A landscape with many valleys, sampled at points; each row gives a point and its height.
From any point a ball rolls to the lowest of the 2 points nearest to it. It stops when none of these is lower. Distance is the straight distance between rows; heights are no part of it.
q_460: [  3  14  -7 -12  -7 -13  -8  -5  -9  -1 -10   4  -1  -2  -5   2   8  10
  -9  -2 -10   1  -6 -13 -17  -2 -28  18]  (h 4.07)
q_853: [ 18   7  -7   3   9  -8  11  -2   1   8  23  -9 -20  -4  -3  12 -13   0
   8  17 -12   6   0   8  21 -26   8  -8]  (h 2.65)
q_175: [-15 -23 -10  -3   4   2  18  -1  -8  -6 -17  16   6   6   8 -11  -7   2
   8  -7  13  -9   8   6  12  12  38 -17]  (h 5.09)
q_50: [-15  -1   1  -3 -13   0   8  -5  19  -2   3  -2 -21  -2 -11   6  -7  13
   0  15  -9  -9  -5  -7   0  -7 -23 -21]  (h 2.51)
q_191: [  9   6  -5  11   8   9  11   3  -7   6  15  -2   4  -2  12   0  -9  -6
  23  12   1   5  13  21   6  -3  27 -13]  (h 1.32)
q_765: [ -8  -8   6  -5  -3  -5   4   2   8  -9  -9  -2 -11  -7  -6  -6  -3   6
  -8   3   1  -6   2  -3  -2  -3 -21   2]  (h 1.36)
q_963: [ 9 -9 13  1  9 -5 -3  7  6 -8 -9 -4 -8 -4  5 -6 -1 -9 -5 -1  8 -1  3  9
  6 -2 -4  8]  (h 6.59)
q_788: [  9  18  -5 -13  -7 -14  -1 -11   2  -4 -13   3 -16  -3  -4  25  12   5
  -8   6  -3   6  -7 -31 -22 -12 -30   9]  (h 4.46)
q_888: [-10   7   3  16   3  14  -3   4  -6  11  21  -9  11  -2   6  -7  -1   1
  15  10  -5  -2  12  21   7   5   3  -9]  (h 4.89)
q_334: [-13   4   0  13  -1  12   4   2   0   9  21  -6   2  -1   1  -2  -8   4
  15  15  -7  -2   8  14   9   0   4 -15]  (h 5.15)
q_216: [ -2  -5 -14 -17  -2  -9  17   3 -21  -4 -11  12   4  11   0 -12  -9   8
   3   0  -1   0   5  10  10   4  23   2]  (h 8.07)
q_376: [-32  -5   4   8  -9  11  -9   2   5   0  -2  -4   8  -2  -6 -10   0  12
   0  -1   0  -9   3  -1  -7  17 -18 -11]  (h 3.16)
q_286: [  5 -14  -5 -11  12  -4  -8   4 -11  -1 -18   5  20  13  11 -12  10  -3
  -9 -27   9   2  -5   3   3  11  21  21]  (h 5.91)
q_132: [  7   4   3 -14   0 -21   7   0   4 -11 -11   0 -20 -10  -5   8   5  -2
 -12   7  -3   0  -3 -17  -4 -14 -26  13]  (h 3.63)
q_892: [ 11  -7  10  13  13  -1  -1   5  16   5  14 -16 -17  -9  10   0  -5  -5
   3   9   0  -2   9  17  19 -18  -4  -5]  (h 4.39)
q_62: [ -6   4  -4  12  -1   3   2  -6  22  12  24 -14 -22  -5  -8  12  -6  12
   4  16 -12  -5   0  -2  11 -18 -21 -24]  (h 5.30)
q_587: [ 17  12   9  12   8   5 -16   5   2   3  10 -10   6  -8  10   0   8 -11
  -2  -5   1   8   5   8  -7  -3 -17  15]  (h 7.25)
q_238: [  4  -2  -8 -12   6 -11  12   5 -17   0  -6   4   3   5   3 -13  -6   4
   3   3  -3  -3   6  17  12  -2  11   9]  (h 8.01)
q_857: [ 17   0   6  -1  -8  10  -3  -1   0 -11  -8   7  10  11 -11  13   3 -22
  -5 -14  12   8 -10 -13 -10   5  23   6]  (h 2.66)
q_613: [  2  -5   1  14   8  10   7   2  -3   0   4   3   6  -2  16  -2  -7 -12
  21   8   9   1  13  19   7   2  32 -15]  (h 2.10)
q_635: [ -1  -2  -4   2   1  -2   8   0   7   8  16  -6 -16  -3  -4   1 -14  11
   7  16 -17  -5   2  10  17 -17   0 -12]  (h 3.17)
q_714: [ 10   7  -5  -4   8 -27   9  -6   6   2   7  -8 -30 -13  -4  11   1   5
  -6  15 -11  -4  -3 -17  11 -27 -25   6]  (h 1.51)
q_608: [  6 -10  12   5  -1  13 -19   0  13 -10 -17  -3   8  -2  -1   4  11 -15
 -11 -21  16   5  -7 -13 -23  11   5   5]  (h 3.48)
q_155: [-20  -7  -7  -1  -2   6   6   0 -12   0  -3   8  14   9  -3 -11  -6   8
   4  -1   0  -6  -2   2   5  17  15  -9]  (h 8.31)
q_986: [ 15   6   2   5   9   8 -15   4  -9   5   1  -1  23   5  15  -7   7 -11
   2 -11   6   8   1  12  -5   8  14  18]  (h 5.53)
q_866: [  0 -13   5  -1   7  -3   7   6   8  -1   1  -5 -12  -3   4  -8 -10   1
   0  11  -3  -7   5  15  18 -10   6  -4]  (h 4.93)
q_499: [  2   0   3  -2   3  -5 -13   4  -1  -1 -11  -5  -4 -16   6  -6  10   5
 -12  -5   1   3  10  -3 -14  -5 -35  21]  (h 7.16)
q_124: [  3 -13   8  -4  10 -16   0   7  12  -4  -5 -10 -22 -18   4  -8   0   1
 -11   5   0  -6   9   6  11 -19 -24   8]  (h 2.95)
q_971: [ 14   4  13  10   3  11   8  -1  14  -7  13  -2 -12  -2  -4  19  -8 -18
   4   7   6   7  -4  -3   1  -5   6 -14]  (h 4.51)
q_244: [  8  -7   2  -8  -4  -3  20   2  -2  -8  -1   9 -11   5  -7   8 -14  -8
   5  10   0   4   0   2   8  -7  27 -10]  (h 3.65)
q_669: [  6 -19   8   1   2  11 -18  -1  10  -6 -18   2  14   6   0  -1  14 -14
 -12 -31  20   1 -10 -13 -12  14  21  10]  (h 4.00)
q_271: [  0   2   6  12   6  13 -15   5  -2   5   3  -4  19   1   9  -8   4  -5
   2  -9   5   2   1  10  -5  12   4   5]  (h 5.04)
q_596: [  5  10  -8   1  -9  12  -2  -3 -14   2   7  14  23  15  -7  11   1  -9
   7  -8   3  10  -8  -9 -12  16  36  -4]  (h 7.99)
q_968: [ -8   7   1  16   0   8  -2  -3  16  11  22 -17 -12 -10  -3   6   1   6
   3  10  -6  -1   9   3   4 -11 -29 -14]  (h 5.48)
q_197: [ -3  -1  -3  -1   4   0 -15   5 -11   8  -5  -3  17   2   5 -21   8   7
  -8 -16  -2  -1   1  10  -2   9 -11  21]  (h 6.53)
q_353: [ -5  21  -6   1 -10   3  -2  -1 -14  12  15   1  11   6  -3  -3   0  11
   7   5 -17  -2  -4   8   0   7 -13   3]  (h 3.53)
q_503: [ -1   6 -14  -4  -4   0  19  -2 -17   2   8  12   4   6   0  -1 -13   3
  18  10  -4   4   8  10   2   2  31 -14]  (h 4.69)
q_755: [  5  -6   0  -6  -3  -2  17   0   5  -6   8   5 -18   1  -9   9 -17   1
   7  17  -8   2  -5   3  12 -13  20 -18]  (h 3.06)
q_850: [-20 -15   4  -1  -4   7 -11   2   6  -8 -20   1   7   1  -6  -8   6   6
 -11 -18  10  -3  -3 -10 -14  17 -12   1]  (h 7.53)
q_358: [ -4  -1 -11  -1   2   8 -17  -2 -11  10   1  -1  31   9   2 -13  12  10
  -4 -21  -2   3 -11   1 -11  20  12  13]  (h 6.19)
q_683: [ 13   2   2 -14   9 -25   8   6  -7  -4  -3  -3 -12  -7   2  -8   1  -2
 -10   9  -6  -4   0   6  14 -17 -11  21]  (h 1.54)
q_17: [  2  22  -6   6  -6   0   3 -11   9   7  15  -4 -18  -3  -5  22   2   7
   3  12  -8   0  -4 -13  -3 -11 -30 -14]  (h 4.98)
q_552: [-15  -7  -2  -2  -4   5 -16   2   3  -1 -17  -3   6  -5  -3  -9   8  12
 -11 -16   3  -1   0  -9 -19  13 -23   7]  (h 7.40)
q_569: [-13   1  11  18   1  16 -15   3  14   3   8 -14   1 -14   6  -1   7   0
   1  -1   8   1  11   4 -11   5 -26  -7]  (h 6.10)
q_679: [ -6  -1  -8   1   2 -16   2  -5   9  16  11 -13 -23 -15  -5  -3   4  19
  -2  14 -18 -12   9  -3  13 -28 -37  -4]  (h 0.67)
q_198: [  9   1   5 -15  -4 -19  12   1   4 -14  -7   2 -18  -3 -10   8  -5  -5
 -11   7   0   0  -9 -13   1 -11  -9   8]  (h 3.95)
q_735: [-10   2  -2  -5  -9  -4   8  -3  10   4  11  -2 -16   0  -9   0 -10  15
   4  17 -16 -10  -6   0  12 -11 -15 -15]  (h 2.83)
q_985: [ -1  -4   3   7   8   2  -3   7  -7  10   7  -8   1  -4  12 -19  -1   2
   6   5  -3  -5  13  25  14  -3  -6   6]  (h 7.87)
q_304: [-12   2 -13  -8 -13   3  -9  -5 -11   4  -3  11  24  19 -10  -4   6  14
  -5 -19  -6   0 -20 -11 -12  23  13   2]  (h 5.92)
q_658: [-21 -17   1   7   5  12  -7   0  -2  -3 -10   7  20   7   4  -9   6  -1
  -4 -19  12  -7  -2  -3   0  24  22  -7]  (h 6.32)
q_337: [ 25  19  -2  -7  -8   0  -9  -4  -6   0   3   4  15   8  -6  10   5 -10
  -6  -7  -2  12 -18 -13 -17   2   6  17]  (h 6.14)
q_936: [  1   3   3  13   2   7   6  -4  22   2  17 -12 -22  -6  -8  17  -9  -1
   2  14  -2   1  -1  -5   6 -13 -11 -23]  (h 5.16)
q_914: [  0  24  -4   6  -9   1   3  -6   2  13  21  -3  -8   0  -5  12   1   9
   8  13 -15   1  -4  -3   0  -6 -26  -9]  (h 5.11)
q_521: [  9  -2   5  -9  10 -21  -4   8  -7  -1  -7  -5  -9 -12   8 -15   5   1
 -10   0   0  -4   6  10  10 -13 -20  24]  (h 1.97)
q_740: [-26  -5   5  12  -7  15   1  -1  -1  -4   4   8  14   4  -5   1  -4  -2
   7   3   8  -6   0  -4  -2  22  20 -22]  (h 5.88)
q_489: [  5  -4 -11 -18  -5  -6  -7  -1  -9  -1 -14   4  19  14  -8  -8  10   8
 -16 -23  -2   3 -18 -13 -10  13   5  21]  (h 6.06)
q_215: [ -2  14  -8  -4  -3 -16  -1  -8  -6  10  -1  -4 -16 -12   1   3  14  16
  -2  10 -13  -3   8 -14  -6 -15 -48  12]  (h 1.13)
q_211: [  9   4  11  13   8   4 -19   7   0   8   4 -10   5 -11  14 -11  12  -6
   0  -9   5   3  13  16  -2  -3 -21  17]  (h 7.49)
q_953: [ -1 -16  11  11   6  10   6   4  17  -3   7  -2 -13  -3   5   3 -12 -10
  10  13   4  -2   4  10  13  -6  19 -21]  (h 5.05)
q_187: [ 14  10  -5   1  13 -27   6  -4   0  13  16 -12 -23 -14  -2   4   3   6
  -3  13 -13  -4   1  -7  20 -32 -20   8]  (h 1.27)
q_812: [-10   3   7  18   1  14  -8   1  14   9  17 -18  -5 -15   2   0   6   3
   4   4   2  -2  16   5  -5  -4 -33  -7]  (h 5.75)
q_413: [ -2 -10   8  11   4   6   4   2  26   0  13 -12 -22  -8  -5   8 -12  -1
   1  12  -2  -3   1   2  12 -15  -4 -23]  (h 5.01)
q_229: [  3  17  -9  -7   5 -24   1 -10  -2   7  -5  -2 -22 -16   6  15  17  10
  -3  11  -9   3   6 -28  -9 -22 -43  15]  (h 1.50)
q_890: [  8  17  -1   8   2   5 -11  -5   3   6   8 -11   0 -11   2   8  11   0
  -1   1  -3   9   5  -6 -12  -8 -34   9]  (h 6.80)
q_849: [  6   5  -8   4   2  -2  11  -4   7   9  24  -5 -19  -2  -6  11 -13   9
   7  20 -16   2  -2   4  19 -20   4 -19]  (h 2.90)
q_855: [  9  14  -5 -14  -7 -12  -7  -6  -2  -4 -14   2  -6  -6  -2  12  11   4
 -11   1  -4   5  -7 -25 -25  -7 -30  18]  (h 4.25)
q_364: [-21  -4 -12  -7  -7   0  15   0 -13   1  -2  12   8  10  -3 -12 -13  13
  11   6  -5  -8   4   9   9  10  19 -14]  (h 8.23)
q_690: [  7  -8  13  12   7   8   6   4  22  -4  12  -8 -19  -6   1   9 -10 -14
   6  12   6   3   1   4  10  -9   7 -17]  (h 4.79)
q_180: [-17  11   1   3 -13   6   5  -3  -2   4  15   6   1   7  -8   5  -8   6
   9  13  -8  -3  -5   1   1  10   2 -18]  (h 5.52)
q_80: [ -8  10  -8  -5 -11  -2   7  -3 -13   9  11   4   2   7  -3  -7  -6  13
   7  10 -17  -6  -2  10   7   1  -8   1]  (h 3.34)
q_46: [ -3 -11  -2   8   1  10   7  -3  -9  -7  -8  16  13   5   8   4  -1 -16
  10  -9  17  -2   9   0   0  12  46 -17]  (h 3.33)
q_236: [ 11  -3  11   3  -8  13 -11  -2   8 -10 -11   0   8   5 -10   9   6 -17
  -9 -16  12   7 -12 -16 -18   9  11   5]  (h 3.02)
q_79: [ -7 -14  12   6   4   5  -3   7   9  -5  -7  -5  -2  -5   6 -13  -2  -3
  -4  -3   8  -5   5  10   4   5  -8   0]  (h 6.79)
q_700: [ -4  -1   2  -1  -1   0 -12   4   1  -2 -13  -3   5  -6  -1  -9   7   6
 -11  -9   3   0   1  -4 -13   5 -23  13]  (h 7.28)
q_480: [ 12   8  -1   1  -5   8  15   0  -8  -4   9  11   3   6  -2  15 -10 -16
  14   9   7  12   4   1  -2   2  33 -12]  (h 4.19)
q_277: [-15   8  -1   7  -9   7   8  -2   5   6  24   0  -5   2  -7   5 -10   7
  14  18 -12  -5  -1   4   8   1   1 -23]  (h 5.37)
q_328: [  8  18   3  14   2  13 -17   0   1   6  13 -10  12  -6   4   2   8  -4
  -1  -3  -3   8   2   3 -15   2 -19   9]  (h 7.03)
q_425: [-12 -11   0  -5  -9   5  -2  -2   0  -8 -15   9  12  11 -10  -2   3   0
 -10 -18   5  -3 -13 -12  -6  18  10  -1]  (h 7.77)
q_204: [  0  29  -4   7 -11   4  -4  -5  -6  11  20  -2   5   3  -4  10   3   7
   7   8 -17   2  -4  -1  -8   2 -22  -2]  (h 5.23)
q_586: [  3  -2  -5 -17  -2 -17  14   3  -5  -3   1   3 -14   1  -8  -2 -12   9
   0  16 -12  -4  -4   5  16 -14   4   3]  (h 2.45)
q_207: [  5   0  -2  -6   7  -8   5   7 -13   3  -1  -3   1   0   6 -15  -3   4
   0   4  -5  -3   8  20  15  -7   0  16]  (h 7.96)
q_497: [-8  9  2 13  0 14 -4  3 -5  5 14 -1 17  1  2 -3 -1 -1  9  2 -3  1  3 11
 -2 14  6 -4]  (h 4.50)
q_930: [  6  -8   0   8   8   4  10   0  -7  -2  -8  11   8   3  17  -1  -4 -13
  15  -1  17   1  13  14   4   4  39 -12]  (h 2.67)
q_200: [ -8 -10   2   1   9   1 -17   8  -6   5 -10  -3  13   0  13 -24   7   7
  -6 -20   7  -3   5  15   3  12  -8  17]  (h 6.72)
q_889: [  6  -8   8 -15  -4 -11  12   4   1 -15 -14   5 -12   2 -11   0  -6  -8
 -10   1   4  -3  -6  -5   4  -1   2   6]  (h 3.52)
q_656: [-25 -12   5  14  -2  16  -6  -2  -2  -5  -1   9  22   5   1   0   3  -4
   1 -11  11  -7  -1  -6  -2  25  27 -17]  (h 6.09)
q_836: [-11 -22  -7 -10   4  -3  12   1 -12  -7 -22  13   8  14   3 -11  -3   1
  -2 -15   8  -5   2   2  12  13  28  -2]  (h 5.44)
q_809: [-13 -19   1   0  -1   5  14   2  -3  -8  -9  10  -1   4   0  -7 -11  -2
   6   4   6  -6   3   6  11   6  29 -16]  (h 4.64)
q_184: [ -3  -4 -17   4   8   7  -6  -3 -18   6  -1   6  35  12  12  -7   9   0
   7 -22   7   4  -1   2  -5  19  41   1]  (h 5.55)
q_927: [ 12   3  -2 -19   7 -26  15   4  -7  -4   2  -1 -16  -5  -2  -3  -7   1
  -4  13 -11  -2  -2   5  16 -19   1  13]  (h 1.98)
q_114: [ -7  -2 -13 -17  -9  -6  20  -2 -16   1  -4  18   2  14  -8  -4 -12  10
   6   6  -5   0  -4   4   8   6  21  -7]  (h 8.14)
q_51: [-14  -6  -3  -2  -6  -6   2   0  13   7   7 -10 -19 -11  -5  -7  -3  20
  -2  11 -15 -13   7   2   9 -16 -36  -9]  (h 0.19)
q_632: [  0  -5   2  -6   7 -20   2   0   9  -1  -4 -10 -25 -20   0  -2   6   6
 -11  10  -4  -6   9  -6   6 -19 -33  10]  (h 3.21)
q_430: [-10 -18   8   4   2   6   8   6  13  -4   3  -2 -11  -4  -1  -7 -14  -1
   5  13  -1  -9   4  10  14  -4  10 -16]  (h 5.20)
q_382: [  5   5   1  -1  10 -14 -12   1  -2   5  -7  -8 -11 -24   9  -2  15   3
  -9   0   1   4  15  -5  -7 -17 -41  24]  (h 7.04)
q_945: [ -5  -6 -22  -3   5   0  14  -3 -19   0 -13  15  20   8  12 -10  -1   5
  12 -14  11   0  10   6   3  13  42 -11]  (h 5.13)
q_610: [  8  13  -7   5  -2  11  -1   0 -15   3   9   9  24   9   2   6  -2 -11
  12  -2   4  13  -1   1 -10  13  35  -3]  (h 8.05)
q_315: [ 18 -12   9  -6   2  -2 -13   2   6 -10 -20   3  10   7   2  -2  11 -20
 -14 -24  19   5  -9 -10  -8   6  19  20]  (h 4.36)
q_844: [ -8 -17  13   3   6   4  -8   7   6  -8 -16   1   4   2   7 -14   2  -4
  -6 -16  15  -6   2   5   3  12  -1   5]  (h 6.78)
q_55: [-24   4   5  10 -14  15   1  -2   3  -3  14   7   7   5 -10   7  -6   0
  10  10   1  -5  -4  -5  -4  18  10 -25]  (h 5.70)
q_645: [ -1  16  -8  -1  -5  -8   6 -14  12   4   0  -2 -27  -4  -3  25   6   9
   0  14  -4   2  -4 -23  -8 -17 -36 -15]  (h 4.84)
q_86: [  3 -11  -7 -10   7  -5 -17   1  -6   2 -16   0  20   9   1 -16  12   5
 -14 -28   5   2 -13  -4  -7  12   5  23]  (h 6.13)
q_717: [  1 -15  -3   7  11   8 -11  -4  -3   1 -14   9  26  11  22  -2  11 -12
   4 -27  19   1   1   2   0  16  43   1]  (h 6.25)
q_590: [-23   5   3   7 -12   8  -5  -1  10   3   5  -6   0  -2  -6   2   2  11
   2   5  -4  -7   3  -3 -11   9 -27 -12]  (h 2.64)
q_935: [ -2 -19  -7 -12  10  -2   2   1 -11  -4 -22  10  16  15   9 -10   5  -2
  -6 -27  11  -1  -1   0   9  15  30   9]  (h 5.71)
q_117: [-10   2   6  11  -3  13 -13  -1  13   0  -3 -10  -5 -13   3   9   7   2
  -3   0   6   6   9  -7 -20   0 -33  -2]  (h 6.45)
q_396: [ -9   8  -6 -10 -17   0  -2  -5  -8   1  -6  11  11  17 -12   0   1  12
  -3  -8  -7  -3 -16 -10  -8  18   0  -1]  (h 5.79)
q_384: [  4 -15   5 -15   3 -12  10   6  -5 -15 -21   7  -2   7  -3  -6  -3  -8
 -11 -10  10  -3  -3  -1   9   3  13  12]  (h 2.87)
q_993: [ 17  17   8  -2  -8   2   8  -6   7  -9   8   4 -12   4 -12  28  -4 -12
   0   4   0   9 -12 -18  -6  -5  -3  -5]  (h 3.97)
q_533: [ -7   0 -18  -1   0   0  17  -3 -20   1  -2  13  13   6   7 -10  -8   5
  19   0   5   1  15  10  -1   9  39 -19]  (h 4.92)
q_356: [  5   2  -2  -5   2 -15   9  -4  12  -2   9  -6 -27  -8  -8  11  -6   7
  -6  18 -10  -3  -5  -9  11 -20 -17  -7]  (h 1.82)
q_722: [  9  -7  11  -2  13 -17  -7   7   6  -3  -8  -8 -16 -19  11  -7   6  -4
 -10   0   9  -1  10   7   6 -14 -24  20]  (h 2.50)
q_896: [ -3   1  -6 -16 -15  -4  -6  -4  -5  -3 -15   9  12  13 -13  -1   7   9
 -12 -15  -3   0 -18 -16 -18  13  -4  10]  (h 5.93)
q_940: [  1  18  -6  -4 -10  -6  -9  -4 -11   8   2  -1   5   2  -2  -1   7  12
  -4  -1 -15  -1  -5  -6 -14   2 -29  15]  (h 3.91)
q_457: [  2  16  -2  -8 -10  -5   0 -12   8  -3  -9   1 -20  -3  -4  24   8   7
  -2  10  -3   5  -5 -24 -18  -9 -32  -3]  (h 4.66)
q_721: [ 19   0  12   9  12   6   0   4   2  -1   4  -2   0   2  14   3  -2 -20
  10   3   9   6   7  18   6  -4  17   2]  (h 3.38)
q_713: [ -2  19  -7   0  -9   0 -10   0 -13  11   8   0  16   4  -2  -6   7  11
   1  -4 -15   0  -5   4  -8   7 -19  13]  (h 3.72)
q_195: [ 11  13  -1   4   9  -8  -9  -4   1   3   0 -10 -10 -20   5   9  13  -1
  -5   3   0   9  11 -11 -10 -16 -38  17]  (h 6.94)
q_605: [ 16   6  -3   1   8  -2  13   3 -10   4  11  -1  -2  -2   8  -1 -10  -5
  13  13  -4   6   9  19  10  -9  19   0]  (h 1.96)
q_846: [ 19  -5  12   1   8   2   3   5   2  -8  -6   3   0   4   8   4  -2 -20
   2  -1  14   6   1   8   5  -1  22   6]  (h 2.82)
q_75: [-28   0  -1   6  -9  11 -14   0  -2   4   0  -2  18   4  -5 -10   5  15
  -2 -11  -2  -8  -4  -5  -9  24 -12  -5]  (h 3.61)
q_321: [  2  -2  11  12   9   0  -9   6  -2  10   7 -11   0 -10  12 -16   5  -2
   3  -3   0  -4  15  26  13  -9 -17  11]  (h 7.74)
q_644: [ 17  17   4  -6 -14   4  -3  -7   4  -7   2   5  -1   7 -12  24   3 -10
  -5  -3   1  11 -15 -21 -20  -2  -5   4]  (h 3.68)
q_151: [-12   5  -6  -5  -7  -9   0  -3   1   7   0  -5 -12 -10  -3  -4   6  20
  -3   9 -14  -9   6  -3   0 -10 -41   1]  (h 0.72)
q_639: [ 10 -15   5 -12   4  -9  14   7  -4 -13 -20  10  -5   8   2  -3  -4 -13
  -2  -5  14  -2   2   5  12  -1  29   6]  (h 1.99)
q_474: [ -6   1  -6  -2 -11   8  -2  -3 -10  -1  -1  13  21  16 -11   7   1  -3
   1 -11   3   2 -10 -11 -11  19  30  -6]  (h 7.94)
q_482: [ 14 -11   0  -9   8  -6  10   3 -11  -7 -19  11   7  10  10  -4  -3 -15
   4 -10  15   3   6   7   7   3  37   6]  (h 0.85)
q_123: [ 12   7   9  -2 -12  12  -9  -3  10 -10  -6   0   3   3 -13  18   4 -15
  -6 -11   8  10 -14 -22 -25   5   1   3]  (h 3.37)
q_738: [ 15  -1   8  -9   8 -10  -2   8  -2 -10  -9  -2  -1  -1   6  -4   1 -10
  -9  -4   7   3  -1   5   3  -3  -2  19]  (h 6.44)
q_486: [-13 -18   1  -7  -5   6  -9  -2   7 -10 -23   3  10   9 -10  -6   8   4
 -16 -26   9  -4 -11 -18 -12  18   1   4]  (h 7.66)
q_817: [ 16  -1  13  13  16   1  -4   6   9   4   9  -9  -7  -6  16   0  -2 -15
   7   6   8   3   9  20  13 -12   2   4]  (h 3.94)
q_609: [-25   5  -5  11  -8  11 -12   0  -9   7  10   1  27   8  -3  -7   3  11
   7  -4  -5  -6  -3   1  -7  24   5  -7]  (h 4.02)
q_351: [ 10  -8   5   5   9   2   2   3  -4  -3 -12   8  10   8  16  -2   0 -16
   9  -7  15   2   7  13   5   6  33   1]  (h 1.94)
q_514: [  5  -6  -9   6  13   9 -14  -2 -11   9  -6   5  34  11  20 -10  12  -6
   4 -23  12   5  -2   8  -3  16  37   9]  (h 5.85)
q_783: [  6 -15   7   5  14  -7   1   7  13   5   8 -13 -20 -10  10  -8  -7   2
   2  12  -6  -7  10  20  24 -21   2  -3]  (h 4.65)
q_538: [ 16   3   4 -12   1  -7  -7   3  -3  -8 -12   1   6   2  -1  -1   5  -9
 -15 -11   6   6  -7  -8  -9   2   0  23]  (h 6.31)
q_996: [-14 -16   5   4   6   6  -4   4  -2  -5 -14   5  10   5   8 -14   0  -1
  -4 -13   8  -8   1   7   5  18  11  -2]  (h 6.56)
q_493: [-20   1   2   2 -12   6   1  -5  17   0   2  -5 -15  -7  -8   5  -3  12
   1   9  -5  -6   1  -7  -7   0 -31 -18]  (h 2.19)
q_149: [ -5   0  -1   2   4  -2  -2  -7  15   0  -8  -8 -24 -15   0  18   6   6
  -4  11   2   7   9 -18 -14 -17 -40  -6]  (h 6.73)
q_693: [ 13   8  11   6  -6  13   6  -2   9 -11   9   3  -6   2 -11  21  -4 -20
   1   3   6  10  -6 -10  -6   1   9  -7]  (h 4.26)
q_677: [ 12  -6   6  -3   4  -6  13   1  14  -7   9  -3 -24  -3  -8  13 -14  -6
  -1  17  -4   3  -5  -1  14 -20  10 -12]  (h 2.49)
q_282: [-15   2 -14  -1  -3   6  -8  -3 -15   9   2   5  30  15  -3  -8   8  13
  -1 -17  -6   1 -12  -3  -8  25  19   2]  (h 6.03)
q_536: [ -6   3 -10   0  -1   3 -19   1 -12   9  -3  -4  25   5   0 -18  10  15
  -7 -19  -7  -2  -9   3 -12  16  -9  16]  (h 6.36)
q_44: [-14 -10   4   1  -3  -1   2   3  12   1   1  -8 -13 -10  -3 -10  -3  12
  -5   8  -6 -10   6   5   7  -8 -27  -6]  (h 0.73)
q_119: [ 16  -1   9  -3  -1   4   3   3  -2 -11  -7   7   4   8  -3   6  -3 -19
  -4  -7  10   8  -3  -2  -3   3  23   4]  (h 3.05)
q_23: [ -7  -3   3   0 -10   8   3   0  -3  -8  -6   8  11  11 -11   3  -4  -5
  -2  -7   3   0  -8  -7  -4  16  13  -6]  (h 7.86)
q_848: [ 15  14  -2  -2  -5   7 -18  -2  -3   4   4  -3  22   5  -2   1   8  -5
  -5 -11  -2   9 -14  -7 -23   7   3  16]  (h 6.04)
q_528: [-21 -13   3   3  -3   6   6   3   9  -1   3  -2  -7  -2  -4 -10 -12   8
   5  12  -6 -11   1   8  12   2   0 -17]  (h 5.43)
q_343: [ -9  12  -4  -6 -17   2   6  -3  -6   1   4  11   3  11 -12   4  -6   7
   3   4  -9  -2 -10  -2  -3  10   1 -10]  (h 5.66)
q_519: [-14   6  -4   0 -10   0   7  -2  -1  10  13  -3  -6   0  -4  -4  -5  16
   5  14 -18  -9   0   8  10  -3 -18  -8]  (h 3.10)
q_280: [ 23  12   7   6  12  -1 -10   5  -6   3   7  -6   7  -3  13  -3   4 -13
   1  -2   1   8   5  15   3  -4  -3  20]  (h 7.42)
q_354: [  3  13  -7   2  -7   7  16  -3 -10   3  16   8   1   6  -4  11 -13  -3
  19  15  -5   9   2   6   1   2  27 -17]  (h 4.47)
q_815: [  3   1  -5  -1   6 -20   3  -2   3  13  12 -13 -22 -15  -2  -4   3  11
  -4  12 -17  -8   7   4  18 -28 -28   6]  (h 0.99)
q_726: [-26 -12  -3   0  -9   6  11   1   5   1   6   3  -4   1  -6  -9 -14  12
  10  18 -12 -13   2   8  15   1  12 -26]  (h 5.67)
q_956: [ -8   5   0   4  -3   6  -6  -5  11   2  -4  -9 -13 -14  -1  12   7   7
  -2   6   0   5   8 -10 -15  -9 -38  -3]  (h 6.62)
q_237: [ 20   4  -3   1  13  -7  12   2   0   4  14  -6 -14  -3   4   4 -10  -4
   8  16  -8   5   4  15  17 -20  11   0]  (h 2.38)
q_941: [ 12  -3   2   1   8 -10   8  -1  16  -2  10  -9 -27  -9  -5  13 -10  -3
  -5  14  -6   1  -4  -5  15 -23  -7  -9]  (h 2.11)
q_202: [ 21  -8   4  -7   4   0  -8   3  -3  -7 -17   5  14  13   6  -1   7 -20
  -8 -23  17   5  -7  -4  -2   6  30  19]  (h 4.61)
q_134: [  4  -3   4   7  -3  14   7  -2  -7  -6   1  12   7   6  -1  10  -4 -20
  11  -2  13   4   3  -1  -4   8  41 -13]  (h 3.80)
q_419: [  2   2   0 -11   6 -25   6  -2   5  -6 -11  -6 -25 -20   0   6   7   4
 -12  11  -2  -1   3 -18  -2 -21 -35  15]  (h 3.41)
q_386: [ 18   6   4   6   4  11 -22   2  -2   3   0  -3  23   4   6  -2   8 -15
  -5 -15   7  11  -8   0 -15   8  14  16]  (h 5.83)
q_811: [ 25  13   4 -14  -5 -10  -4   0  -6  -9  -4   3   6   5  -6  11   5 -12
 -14  -6   0  10 -13 -16 -13  -5   3  24]  (h 6.21)
q_247: [ -4  -1 -13  -2   1   6   6  -1 -19   1  -5  11  23  11   5  -4  -1  -1
   6 -11   5   3   3   3  -1  17  35  -4]  (h 5.32)
q_898: [  1 -16   0  -3  -1   2  18   3   0  -7  -3   9  -7   0  -1  -1 -12  -6
   9  11   4  -2   4   7  10  -5  33 -14]  (h 4.16)
q_692: [-10   0   4  -6 -11   0   1  -2   7  -8  -9   2  -7   1 -10   2  -3   4
  -6   0   0  -3  -6  -9  -9   5 -19  -4]  (h 1.87)

Two balls start at each pair of points below. Name the first point that both come to, or write none.
q_514 / q_610: q_247
q_963 / q_207: none
q_996 / q_935: none

For each start below, name the point where the ball stops.
q_132: q_683
q_79: q_497
q_844: q_497
q_460: q_493
q_204: q_493
q_286: q_51
q_364: q_890
q_717: q_482
